A landscape with many valleys, sampled at points; each row gives a point and its height.
A ball rolls from a point to the lowest of its 2 nearest points, and stops where none of them is lower. Distance is the straight distance between rows; heights are no part of it.
(222): [169  93 145 174 120 142 116 125 168 183 206 132 112  96 106 148 137 152
 160 174 183 166 128 163 123 155 147  92 147 178 107 115 186 144 134 150
 107 161 132 166 119 164 160 131  70]  height 215
(853): [134 119 132 120 186 100 132 155  47 121 194 122 120 109 168 149 193 124
 125 138 140 184  92 155 154 112 120 146 108 171 111 124 155 161  84 163
 180 137  95 127 142 105  94  66 106]  height 383
(235): [102 127 129 126 105 116 125 138 116 127 180 103 119 114 159 144 109 162
 124 119 138 105 119 131 146  95  93  86  93 150 118 138 137 132 120 137
 116 122 127 107 122 127 105 138  95]  height 184
(223): [ 96 116 148  95 111  80 137 138  59 145 173  96 130 114 163 145 121 109
 103 122 133 104 109 130 153  99 124  92 118 166 127 144 122 146 106 122
 117 107 121  82 150  88 120 131 138]  height 122
(1304): [165 125 129  76 134 125 166 154 129 111 181  97  93 174 115 130 155 116
 114 128  72 134 162 119 131 136 141 122 154 114 122 103  61 170 111  97
  96 129 108 137  75  76 109 112 127]  height 315
(1257): [130  88 150  88 182 121 182 122 103 106 196 120 109 119 163 137 177 117
 143 129 142 160 126 151 150 116 107 185  97 159 134 141 153 190 104 141
 150 130 113 164 132  94 106 102 130]  height 441
(56): [ 92  99 127 142 116 143 140 105 199 150  84 150 147  99 121  81 102  91
 112 103  83 114 160 130 128 119 110 159 162 119 172 177 178 123 169 115
  82 107 146 126 151 175 121 174 176]  height 513
(52): [105 119  87  90 108 126 204 149 113  75 137  83  94 159 145 110 135 138
 114 119  72 104 121  94 141 119 111 186 118 133 145 137 120 157 132 117
 122 112 106 120 108  92  81  82 146]  height 590
(323): [154 173 119 127 114 120  75 112 142 175 169  84 141 112 149 117  80 112
 128 153  90 171 118 141 167 139 141  96 129 186  94  64 148 150 125 151
 117 173 110 101 106 160  86 145  74]  height 405
(763): [168 147 184  95 148 104 145  99  60 115  94 102 150 106 106 167 142 107
 136  95 204 106 115 142  90 130  92  61 114 100 102  95  86 131  97 132
 189  90 112 102  83  85 168 129 127]  height 135
(611): [ 92  75 151 114 142 139 193 121 168  95 145 139  87  79 102 171  88 117
 122 118 181 113 125 185 137 144 105  82  76 106 121 157 166 162 131 129
 111 135 134 149 116 150 173 159 115]  height 207
(1084): [164 168 114 145 172 160 138  78 130 107  73 144 176 107 149 136 192 154
 120 140 150 168 131 130 165 116 143 180 139 157 114  96 174 146 124 194
 167 169 131 191 155 119 110 140 162]  height 500
(939): [ 64 135 132 160  91 139 111 140  99 164 124 144 121 160 127 128  95 164
 118 151  97  64 119 125 118  63 100 127 119 155 195 152 145 105 158 106
  91 102 170 104 178 142 112 132 177]  height 246
(503): [130 112 144 118 181  79 104 153  55 132 173 145 122 101 161 187 185 121
 103 126 150 160  93 149 158 123 146  91 126 137  98 118 116 127  88 143
 175 128  96 117 149  87 142  89 127]  height 340
(934): [117 161  93 130  69 132 134 118  98 112 103 132 113 208 152 104  72 163
 127 147  94  95 131  82 117  95  96 186  97 141 136 117  93 145 117 140
 148 148 159 109 135 113  79 103 126]  height 579
(1039): [213 135 172 150 192 187 178 136 100 144 139 117 111 120  55 138 187 126
 134 104 195 149 124 145  85 157  72  59 139 118 105 117  91 133 135 106
 141  66 139 150  82 116 156 130 135]  height 216
(722): [ 69 148 128  83  97 106 146 115 127  75  75 118 161 129 143 141  39  84
 100 113 142 102 109 136 151 146 129 112  95  82 129 131 101 128 115 122
 156 150 138 106 125 144 147 178 123]  height 238
(546): [101 192 135 134  76 117  82 120 118 151 102 149 132 129 102 156  45 116
  76 123 115 127 145 149 144 141 166  72 121 127 123  67  68 110 117 148
 124 180 143 125 121 158 133 185 134]  height 443
(815): [114 110 147  91 126  67 159  90  64 129 174 101 150 141 203 159 136 118
 125 158 162 123 111 110 161 110 161 150 105 174 115 124 117 182  89 129
 134 145 135 127 150  63 128 125 115]  height 40
(414): [ 81 158  99 136 128 124 158 167 150  73 100 128 111 126 136 149 130 156
  90  87  96 118 108 109 156  77 130 100 126 102 135 121 139 118 138 158
 129 112 115 128 126 161  93 146 160]  height 408
(522): [152 137 159 114 194 107  88 174 130 156 136 126 155  63 106 148 185  68
 123 103 113 156 158 165 131 145 157  72 146 140 146 109 157 115 135 130
 123  84  83 124  98 154 132 158 138]  height 219
(1366): [181 107 132 120 100 115  86 146 132 162 121  95 156 116  97 105 158  76
 152 125 135  86 176 122  81 162 114 154 134 136 162 173 116  91 164  79
 112  75  97  80 104 120 143 108 146]  height 444
(1066): [142 151 136 156 129 115 112 120 138 116 121 143 160  98 145 189 123 158
 128 158 197 107 140 156 116 134 154  74  98 125 124  91 118 118 139 141
 139 160 128 152 115 130 144 182 116]  height 360
(168): [156 163 130  86 135 128  98 134 134 133  86 119 158 125  97  87  82  55
 130 138 137 138 137 113  95 170 141 158 170  96  93 129  84 124 123  99
 138 141 118 118  95 124 158 126 111]  height 353
(37): [ 64 100  98 133  88  74  99 122  88 109 145 147 114 173 199 169 101 163
  96 150 122 120 110 107 184 107 178 123 103 142 171 104 117  95 117 124
 128 138 133 113 175 109 130 132 148]  height 282
(608): [156  96 152 127 171 133 158 123 116 134 191 125 113 137 131 146 173 143
 158 129 168 131 127 143 119 128 116 136 111 136 116 153 141 178 118 130
 129 127 120 162 133  85 138 107 111]  height 395
(23): [163 140 145 194 180 192  95 178 132 173 153 118 103  96  50 122 191 144
 133 122 156 139  99 144 107 112  93  83 168 149 139 160 191  96 149 114
 102  86 153 144 137 157 141 113 129]  height 385
(102): [211 156 131 111  97 106  89 167  79 144 191  85 117 140 122 144 165 121
 119 138  83 121 174 133 118 134 146  72 153 174 109  87  89 116 111 128
 123 117  86  91  79  85  98 111 127]  height 303
(818): [ 87  66 125 116 129  87 113 136 132 141 163 137 101 133 171  75 122 110
 146 116 109 171  85 102 141 136 146 171 144 125 112 161 160 118  86 126
 136 124 108  89 156 129 148  57  80]  height 429
(544): [ 89 110 107  87 178 135 209 141 119  86  92 119 113 137 130 131 173 105
 106  91  71 125 117 114 140 114 126 183 141 100 168 152 128 152 111 115
 125 102 107 133 133 104 126 110 189]  height 535
(487): [134 131 132 131  80 179 163 101 133 115 158 140 107 205 106 107  69 173
 137 133  92  83 153  99 119 117  94 145  91 142 136 119  76 171 113 135
  99 136 169 139 101 130  89 132 126]  height 622
(885): [131  81 132 187 116 130 109 162 186 127 156 166 103 146 108 146 164 187
 161 131 158 114 145 169  76 155 126 115 116  65 145 152 118  90 142 111
 130 144 123 141 103 126 178  95 114]  height 696
(1123): [113  88  79 140 114 121 155 119 164  95 113 141 108 169 160  94 154 167
 149 130  91 152 138 103 132 111 114 213 138  98 138 141 175 149 134 156
 140 161 117 147 145 110 110  65 127]  height 639
(227): [111 200  97 106 128 134 139 152 115 111  60 105 163  91 135  78 117 114
 119  79  98 148  91  92 134  96  93 145 136 141 115 138 165 121 143 146
 165  98 133  95 134 187  80 146 110]  height 749
(1231): [113 155 118 131 109  92  48 131  50 161 101 132 172 129 158 142 112 133
 133 178 149 112  95 108 137 107 144 126 120 159 144 125 143  79 129 106
 140 128 149  85 187 119 120 128 134]  height 356
(723): [183 136 180 136 164 134 132 117  88 139 121 140 150  98  95 150 170 128
 146 105 206 107 124 143  81 144 105  92 124 109 108 127  88 134 133 121
 154  89 127 122 110  95 182 122 129]  height 172
(256): [185 139 144  94 104 135 133 130 104 127 202  95 114 151 130 154 115 112
 119 128 103 135 176 138 135 146 144  56 129 165  89  73  59 174  86 138
 123 139 113 129  54  79 114 134 101]  height 273
(536): [126 122 111 179 123 166 125 159 188 105 121 178  78 150 109 114 116 189
 143 126 147 120 124 123  82 117 118 136 139  61 114 145 126 113 139 138
 132 154 135 161 123 142 139  85 105]  height 723
(623): [141 111 177 122 150 119 128 167 153 125  80 126 127 120  69 105 172  98
 150  67 125 122 164 131  77 160 111  84 158  93 175 138  99 104 165 103
 108  35 115 107  86 151 171 139 155]  height 497
(243): [153 150  99 111  97 138 148  89 189 103 117  95 152 120 120 113  94 127
 159 147 138 111 151 109 135 147  99 178  83 114 130 127 149 130 169 133
 133 137 132 126  95 155  95 158 115]  height 520
(294): [130 120 135 119 121 165 148 103 161 170  98 129 141  80 106  58  79  49
 131 107  94 122 167 126 112 139 124 161 170 134 137 183 142 151 163  95
  79 108 148 134 151 141 154 151 149]  height 451
(1014): [ 93 114 119 122 111  92 104  86 138 116 127 157 131 156 172 191 109 136
 100 142 153 122 130 155 174 130 201 104 129  84 146 104  64 130 110 120
  98 182 138 165 155  94 176 181 169]  height 384
(972): [113 140 129 180 106 159 100 158 134 172 130 118  86  95  86  99  82 148
 139 119 160 135  78 146  95  99  80  70 162 155  70 150 159 114 123 128
 119 140 152 105 138 158 151  91  63]  height 481
(178): [149 126 126 123  96 107  79 159  99 173 136  98 143 134 119  82 143  76
 150 140 116 111 143  98  95 143 118 152 144 147 134 173 128  98 146  69
 112 100 110  64 127 101 116  72 117]  height 418
(1290): [ 95  89 129  68 155  88 100 113 144 131 100 147 171  87 140 121 108  48
 141 112 118 163 126 126 122 187 156 196 130  86 110 152 142 102 107 113
 156 118  98 112 152 137 171 133 121]  height 302
(516): [131 131 110 152 157  85 129 123  80 110  68 130 163 124 165 162 199 184
 118 155 145  96  98 124 139 110 170 171 115 148 175  94 111  85 142  94
 124 104 128 112 165  98 108 160 179]  height 608
(762): [135 152 149  86 131 117 153 119  81  62  84  80 143 145 114 175 147 120
 125  95 171  96 109 125 113 139  94  80 108  69 104  91  62 136  84 134
 201 124 121 108  68  95 146 126 114]  height 173
(1159): [113 133 105 130 138 160 192 110 209  42  99 107 127 125 123 139 132 145
 132 118 113 116 130 125 146 132  87 165  80  88 154 131 172 153 151 163
 154 150 118 156  85 174 102 160 131]  height 525
(267): [145 176  86 142 134 171 135 140 125 152  52 142 151 133 123  77 146 126
 111 119  91 133 143  83 108  76 124 142 179 137 133 117 135 121 155 138
 105 114 142 150 163 143 114 145 167]  height 310
(195): [201 170 112 121 112 164 129  98 147 151 178  80 138  92 124 105 130 116
 138 154 106 158 157 111 155 150 136 112 129 206  92  89 153 147 157 139
 115 138 120 136  88 153  63 175 100]  height 448
(1374): [142 159 110 181 116 161  61 139 151 174 141  93 104 109 108  88  86 154
 165 140 118 163  79 142 119 118 101  80 135 163  85 126 191 128 132 145
 107 153 138  92 128 182 126  89  53]  height 519
(683): [ 97 117 116  78 126  73 143  78  85  90 122 110 164 163 184 159 110 109
 119 155 166 137 111 107 164 137 178 167 111 127 113 124 110 173  96 118
 174 182 135 143 162  75 158 131 141]  height 125
(252): [123 176 130  73 121 135 123 128 119  97  58 120 137 150 110 118  68  72
  99 126 146 121 103 119 118 147 143 119 158  60  98 119  73 132 111 107
 143 160 138 135 122 135 180 140 118]  height 306
(697): [115 178 115 133 109 115 103 118 143 125  87 155 130 157 126 150  93 135
  80 121 106 123 138 131 143 115 187 107 135  96 150  86  71 101 138 128
  99 159 131 161 142 141 138 189 162]  height 436
(1208): [ 62 110 110 157 117 130 154 152 144 108 124 150  89 145 146 133 129 176
 108 111  96  79 129 119 137  57 132 126 117 119 181 150 135 112 145 122
  93 117 149 124 168 133 117 132 185]  height 332
(559): [117 120  51 135  99 161 138 106 203 123  85 151 114 162 136  63 138 152
 112 113  57 148 160  96 144 123 103 175 161  97 132 122 171 135 156 176
 112 157 113 155 124 140 100 103 156]  height 587
(54): [187 116 164 108 151 138 123 143 157 151 126 108 144 103  78 108 173  68
 154  98 140 114 179 122  81 172 131 113 150 120 163 172  88 121 164  64
  94  58 111 123  77 123 168 114 166]  height 470
(215): [112 117 124 167 141 182 114 132 144 143  94 165 116  93 123  70 131 159
 141 110 147 142  89 126 101  98  87 175 129 105 102 181 201 123 135 137
 149 134 152 140 179 165 138  94 112]  height 542
(725): [116 145 143 138 101 145 128  89 112 172 113 136 160 123 139 116  76 126
 133 152 137  82 135 112 129 102 114 147 110 168 149 154 143 143 173 125
 104 123 169 136 185 128 107 160 149]  height 130
(515): [108  91 150  99 166 118 111 127 172 127 125 143 143  78 139 117 151  86
 147 115 118 157 134 169 125 158 129 190 113  98 145 149 176 107 118 133
 147 109  88 125 127 156 139 146 125]  height 373
(1025): [138  93 133 133  76 175 150  87 173 113 135 136 119 204 109 132  64 163
 148 174 125  62 157 116 116 150 107 133  98 103 146 143  79 160 127 109
 101 162 160 152 100 135 132 150 124]  height 655
(242): [155 148 158 121 194 160 142 181 149 151 137 125 117  51  71 101 177  54
 106  80 103 179 169 154 128 149 141  71 175 152 146 119 158 136 155 117
 106  66 100 146  94 187 117 171 160]  height 149
(277): [ 95 116 141 191 118 155  90 198 147 164 153 131  81 104  73 119 137 139
 156 110 160 126  86 156 101 110  87  68 160 132 109 170 175 111 116 121
 100 116 148 140 135 168 164  82  90]  height 446
(491): [ 75  88 106 136 156  77  95 157  56 110 156 111 142  95 167 179 158 150
 125 159 137 129  81 144 181 111 146 106  91 149 172 121 202  93 102 138
 144 112 105  96 159 107 106 118 139]  height 103
(812): [134 142 134  97 122 127 157 125  94 150 146 119 108 174 127 120 113 105
 108 133  82 101 147 115 130 111 146 116 154 126 125 125  40 163 124  95
  86 118 146 137 119  57 136 120 159]  height 355
(1289): [ 89 149 110 143 128 133 162 161 186  63 127 115 117 115 127 149 141 167
 118  97 115 101 138 132 145  99  96 125  64 112 148 125 167 115 158 157
 137 108 128 125  99 172  82 176 137]  height 463
(446): [102 129 158 129 151 136 169 173 150 107  93 122 112 105  94 138 137 128
 116  57 143 111 135 137 108 121 104  65 143  91 160 136 114 122 151 116
 103  51 140 128  97 156 147 166 159]  height 531
(633): [166 191 100 102 112  99 110 128  78  91 106 104 145 166 124 171 138 142
 114 115 147 123 132 111 122 135 138  99 116 111  84  72  52 103  94 135
 180 144 121 118  83  89 121 130 121]  height 218
(1148): [165 187 126 126 128 161 155 103 140  92  71 121 184 112 128 116 115 138
 149 149 174 106 138  94 114 136 119 146  94 134 134 123 146 141 167 140
 150 116 152 147 120 152 100 201 133]  height 471
(1241): [190 120 146 169 156 148 114 109 149 139 169 161 135 136 131 137 157 162
 173 179 187 148 130 149  93 164 145 152 119 105 118 120 115 145 128 131
 155 161 135 183 126 100 155 109 100]  height 339
(639): [168 203 137 178 142 146 111 121 125 123  68 141 174  97 123 149 129 179
 136 163 200 120 123 113 109 118 147 101 123 140 121  87 162 105 172 157
 143 139 153 141 149 165 124 201 126]  height 412
(935): [182  96 164 107  97 119 161  94 150 153 197 103 112 100 132 142  60 128
 139 143 176 158 145 170 127 165 131  67 104 208  83 108 151 178  96 136
 107 169 111 102  64 147 156 145  32]  height 201
(374): [167 175 131 157 115 184 119 113 119 184  79 153 146 154 111  91 113 122
 121 142 123  91 145  89  98 103 125 131 167 155 122 148  92 127 172 104
  92 114 181 142 168 118 125 137 174]  height 230
(273): [107 100  84 122  67  89 120 101 124 131 126 151 104 214 177  97  88 132
 127 151 103 143 126  82 133 137 171 191 157 109 141 116 107 119  99 110
 126 165 133 120 153  96 143  90 136]  height 706
(1284): [ 54 106 118  99 111 100 140 111 144  87 135 131 106 123 153 153  33  86
 101 116 115 136 121 136 169 147 138  94 125  89 109 133 112 140  94 147
 125 171 122 137 119 146 158 151 100]  height 158
(910): [153  90 152 157  86 135 140  97 168 191 198 119 117 109 131 147  82 138
 138 170 173 139 117 162 130 139 143  80 121 227 120 105 169 155 105 134
  88 166 130 104 103 173 173 148  50]  height 151
(1059): [203 122 147 114 113 140 143 124 132 126 204 109 108 121 114 151 112 132
 139 147 147 140 168 142 120 164 123  53 120 168  72  92 111 177 105 133
 119 143 115 143  61 115 134 134  66]  height 244
(230): [144  93 168 120 189 141 114 114 179 175 132 138 159  78  93 103 198  68
 132 133 114 130 179 155 116 152 176 173 174 161 142 167 151 118 141  90
  78  74 123 158 137 129 129 157 181]  height 329
(795): [164  97 154 161 144 139 104  97 175 148 184 162 132 100 147 161 162 168
 156 182 182 162 134 175 143 153 158 138 131 145 113 113 169 125 126 161
 134 167 125 186 143 129 132 138 111]  height 279
(454): [151 147 101 181 116 154  82 121 181 164 111 131 114 108 135 100  96 161
 140 157 104 163  93 145 139 117 134 107 162 149 104 101 204 124 154 164
 107 183 137 124 146 190 125 128  77]  height 476
(214): [124 196 122 115 142 122 112 168 132 120  26 137 168  97 125  77 130 112
 143  85 109 167 114  96 100 140 121 152 150 110 132 131 168 119 158 156
 158  84 129 109 143 195 115 167 106]  height 781
(316): [168 162 112 126 170 176 140 117 146 130 111 146 136  86 132  98 167 123
 127 133 122 182 133 127 140 122 120 177 150 139 100 113 184 152 142 186
 155 150 121 174 142 136 103 128 142]  height 447
(1069): [153  92 155 136 147 176 166 155 189  79 159 116  83 164  93 120 131 133
 127 146 133 137 116 141 121 168 105 127 134  48  86 113 108 199 100 108
 172 176 127 163  96 115 141  84  93]  height 773
(370): [123 115 146 141  53 135  89 140 117 142 155 144 114 175  91 136  66 145
 138 105 106  84 173 143  77 164 109  72 123 118 128 111  51 102  99 125
 105 143 141 105  83 115 134  89  99]  height 543
(835): [ 72  75 147 124 152 124 170 116 159  91 143 145  98 116 147 140 103 113
 129 120 140 128 111 165 150 124 131 121 117  89 120 151 148 193 104 150
 124 175 126 176 137 123 183 131 111]  height 108
(517): [112  92 112 106 121  83 104 139 120 154 147 106 127 120 151  95 146  90
 146 129  93 140 119 103 120 146 137 170 142 138 121 159 155 103 133 106
 107 112  92  84 152 112 125  81 109]  height 381
(1258): [141 110 159 123 195 169 173 111 174 142 128 146 128  73  82 107 169  73
 111 114 113 159 165 147 140 139 170 112 167 151 152 147 161 152 158 120
  80  86 138 169 138 167 128 191 189]  height 245
(1194): [137 107 142 113 184 138 133 162 157  74 132 151  98 155 123 145 155  93
 109 122 140 165 108 167 126 177 117 138 147  22 115 120  83 148  91 120
 190 163 100 153 110 125 175  76 106]  height 797
(1188): [ 41  93 126 123 103  74 114 128 124 113 133 166 109 138 179 189  99 138
 100 122 135 111 111 145 170  99 173  71 114 106 151 142  83 101 101 127
 104 139 141 133 185 109 167 131 151]  height 336
(1197): [ 66  97 136 166 162 145 130 150 125  91 106 146 126  96 141 114 151 171
 149 112 147 138  84 139 130  78  81 182  64 114 151 187 207 103 132 141
 163 114 131 105 173 154 103 109 127]  height 614
(1166): [115 101 108 143 118 122 159  84 165  88 114 141 136 133 156 132 161 193
 155 154 150 114 137 123 155 102 115 201  97 139 149 148 181 136 157 160
 132 149 137 159 165 113 102 116 162]  height 688
(1267): [106  91 150 135 144 155 210  99 137  99 144 129 121 103 114 191  86 134
 103 126 194  96 136 162 139 120 122  58  96 136 118 145 139 180 135 139
 103 121 169 165 138 132 157 197 142]  height 267
(865): [102  94 129 128 153 112  88 162 111  90 149 176 101 115 160 164 150 122
 140 114 156 181  99 154 123 162 116 135 111  77 102 142 140  72  76 157
 212 128  94 110 153 134 151  44  87]  height 512
(477): [124 123 136 105 209 146 179 136 150 100 113 134 114 126 125 153 197 100
 111  97  79 153 132 144 171 125 159 152 157 105 163 108 108 153 124 133
 105 111 107 165 120 110 125 141 187]  height 474
(582): [142 117 126 164 120 170 148 149 180 103 158 141  74 149  91 105  97 164
 153 107 131 134 130 127  98 139  95 107 136  92  76 139 123 153 112 128
 127 139 144 156  91 134 131  81  81]  height 748
(1152): [119 142  72 164 107 171 110 110 206 129  91 153 107 117 137  90 117 161
 118 111  88 161 134 110 139 113 104 136 151 102 109 100 184 110 162 182
 123 168 126 147 129 183 103 131 126]  height 538
(254): [100  70 160 140  60 119 141  91 173 164 144 170 105 224 136 119  58 155
 140 168 114  72 155 124 111 120 146 157 119 112 182 145  76 137 124 103
  85 156 152 142 118 118 164 116 119]  height 686
(636): [ 94 186 136 114 102 143 119 130  89 164  96 106 139 108 113  76  66  97
  95  98  66 121  99 110 147  79  77 117 139 170 123 139 129 134 132 138
 126 100 148  79 151 157  84 137 135]  height 714
(564): [ 85  86  68 117  85  85 142 101 128  87 104 126 110 201 179 101 130 134
 122 143  89 161 120  93 154 144 143 209 157  97 144 133 136 140 110 136
 159 170 111 139 151  95 139  66 142]  height 680
(1318): [116 157  97 127  72 118 108 138  97 132 128 121 106 197 126  82  80 150
 137 128  88 109 102  85 103 103  98 161 129 120 101 130  96 107 118 124
 142 128 140  85 125 134  85  69  95]  height 545
(992): [ 72  83 110  71 159  91 127  88 109  85 102 151 162 139 162 156 136  89
 119 127 134 148 114 126 163 153 179 179 118  92 129 149 123 124  92 118
 172 144 107 137 167 103 174 129 156]  height 214
(766): [141 106 155 120 220 119 118 136 132 160 131 150 127 101 126 140 219 102
 114 143  89 165 143 163 158 132 174 172 174 154 144 124 137 118 114 121
 102  86  91 143 156 108 111 142 184]  height 403
(1265): [ 92 171 146  93  76 129 141 104 107 187 130 114 147 124  81  73  69  87
  95 107  26 100 154 109 146 109 120 131 116 181 141 119  88 161 149 125
 102 121 150 105 137 140  93 153 151]  height 687
(847): [100 101 128 140 165 123 153 104 131  96 114 128 148  98 156 131 175 162
 142 127 142 130 109 139 147  93 102 198  77 153 153 167 210 131 138 155
 161 115 126 139 175 132  99 132 154]  height 664
(1282): [ 93  74 123 127 134  82 114 152 119  97 158 162  88 151 151 118 123 129
 139 116 122 179  91 115 120 153 129 162 142  80 108 157 121 116  83 123
 186 131 105 117 151  96 151  25  85]  height 475
(884): [154 210 108 108 119 119 121 130  74 103  65 106 160 174 125 125 128 142
 135 118 155 101 113  80 112 115 135 144 124 123  99 102  67 106 125 122
 172 119 136 116 126 107 104 127 130]  height 258
(226): [ 86 106  89 137 152  74  67 159  81 137 148  86 157  91 132 150 116 128
 152 134 100 141  87 144 150 113 119 111 114 152 181 160 230  69 128 114
 128  91 103  63 130 134 115 127 123]  height 217
(258): [109 163 126 125  69 136  97 104 120 141  91 145 128 139  92 119  26 132
 111 121  94 122 143 138 133 150 137 117 101 139  99  64  77 131 115 156
 128 185 149 125 113 164 107 152 103]  height 410
(75): [200 118 134 185 153 178 113 131 132 178 166 111 136  99  77 113 186 131
 144 150 185 142 124 124  94 140 112 126 140 167 116 177 180 126 156 115
 106  96 168 162 141 148 122 125 120]  height 326
(1240): [207 117 146 162 183 196 169 127 110 144 177 106 118 108  67 120 198 121
 119 128 198 156 142 140  91 164 102 100 117 140 141 172 128 127 148 126
 121  59 158 177 100 174 127 146 141]  height 266
(405): [ 94 104 123  86  93 110 180 135 102 134 150  88 128 138 154 100  98 109
 122 117  92  73 142 110 136 119 106 191  94 153 182 156 111 147 141  92
  92  98 127  83 131  94  85 136 153]  height 628
(66): [131 205 131 135 108 119  90 132  56 158  84 124 166 146 139 127 105 145
 112 132 143  94  94  94 120  83 119 111 121 153 116 120  85  88 135 123
 144 116 158  98 168 120 103 134 133]  height 307
(1281): [132 165 147 179 154 150 107 135 111 129  92 158 146  89 134 128 143 177
 145 140 176 121  90 111  98  84 110 126 122 129 116 139 173 104 140 153
 141 141 154 146 176 146 136 134 127]  height 473
(959): [134  98 137 116 157  78 110 138  82 143 163 132 112 116 122 177 157  94
 106 105 134 135 128 150 133 138 155  52 161 100 100 105  70 109  98 125
 131 119 105 118 122  96 180 119 137]  height 305
(317): [172 126 129  95 141  92 158 110  73 145 121  93 144 143 116 149 165 100
 129 120 121  97 155 119 130 136 136 123 137 139 134 108  45 115 144  61
 104  88 125  93  98  52 146 126 160]  height 390
(1254): [167 178 111  92  88 129  94 169  77 159 174  78 126 134 119 106 134 111
 116 125  64 137 149 108 143 114 106  91 147 175  92  95 106 108 115 132
 132 111  99  73  74 116  63 101  91]  height 328
(553): [ 54  62  99 141 115  74  77 130  91 108 134 137 125 133 188 160 157 166
 133 173 132 128  99 117 181 132 185 151 119 145 176 116 168  70 100 124
 136 133 108 107 192 109 123 117 150]  height 208
(476): [130 198 127 109  82 131  82 122  94 161 141 103 144 118 116 108  71 128
 106 120  75 146 122 119 158 127 116  93 110 181  79  65  88 128 118 161
 141 161 128  76 101 153  72 138  83]  height 365
(400): [124 121 143 156 117 141 175  91 151  99 153 125 136 120 138 209 129 178
 122 151 195  82 137 154 132 125 137  58  77 137 137 125 137 134 157 142
 110 128 152 166 112 143 125 200 145]  height 316
(1356): [107 112 119 139  74 110 100 161 118 120 145 133  93 187 130 123 101 160
 138 120 117 116 129 114  98 121 114 128 127  89 113 138  87  77 119 109
 132 125 131  93 116 104 115  66 108]  height 518
(1255): [ 97 151 113  64  86 118 175 114 121 142 137  96 161 118 141  99 100  78
 113 106  47 107 152 123 149 113 124 178 119 158 168 144 126 135 157 111
 110  98 125  93 129 130  66 166 155]  height 657
(810): [138 112 158 153 191  91  72 151 109 157 150 166 127  95 109 186 204  91
 106 107 120 150 130 170 129 134 169  28 171 125 128  93 121  89 114 129
 109 114  90 119 129 134 189 125 140]  height 272
(1036): [161 171  94 131 150 189 153 140 150 144 102 126 130 100 108  62 161 108
 112 110  69 180 148  79 120 112 109 148 190 140 101 143 159 151 146 145
 116 125 135 165 128 145  96 126 150]  height 382
(817): [160 177 128 143 188 121 121 122 102 114  92 139 160 119 168 171 216 168
 134 146 170 150 108 142 134 121 145 168 101 152 142  84 134 119 131 151
 167 127 119 150 156 119 104 152 148]  height 557
(563): [ 98  84 135 112  46  78 117  83 131 141 140 159 119 218 174 115  69 133
 131 161 119  99 140 108 144 134 158 185 118 119 179 133  91 121 106 110
 113 171 140 128 141 100 155 117 117]  height 709
(1131): [149 114 113 187  88 103  83 134 166 139 128 162 122 187 130 173 158 198
 160 158 155  90 153 126  81 148 155 129 111  87 149 109  90  69 157  96
 115 152 125 129 107 111 146 106 132]  height 675
(9): [158 130 129  76 123 159 138 124 145 147  99 104 149 119  99  60  80  45
 155 127 111 132 150 101 118 167 114 174 175 102  99 158 106 150 146  73
 107 126 137 122 104 119 142 113 109]  height 393
(327): [147 116 116 163 138 112 102 131 127 122  91 154 136 167 139 148 188 203
 155 163 160  99 130 125  95 143 160 188 110 108 161 118 111  68 149 111
 135 136 116 124 135 112 128 115 165]  height 651

For each start below, name the point where the ball stops.
(563) -> (1356)
(273) -> (454)
(697) -> (491)
(1131) -> (725)
(1254) -> (910)
(636) -> (242)
(1159) -> (725)
(294) -> (835)
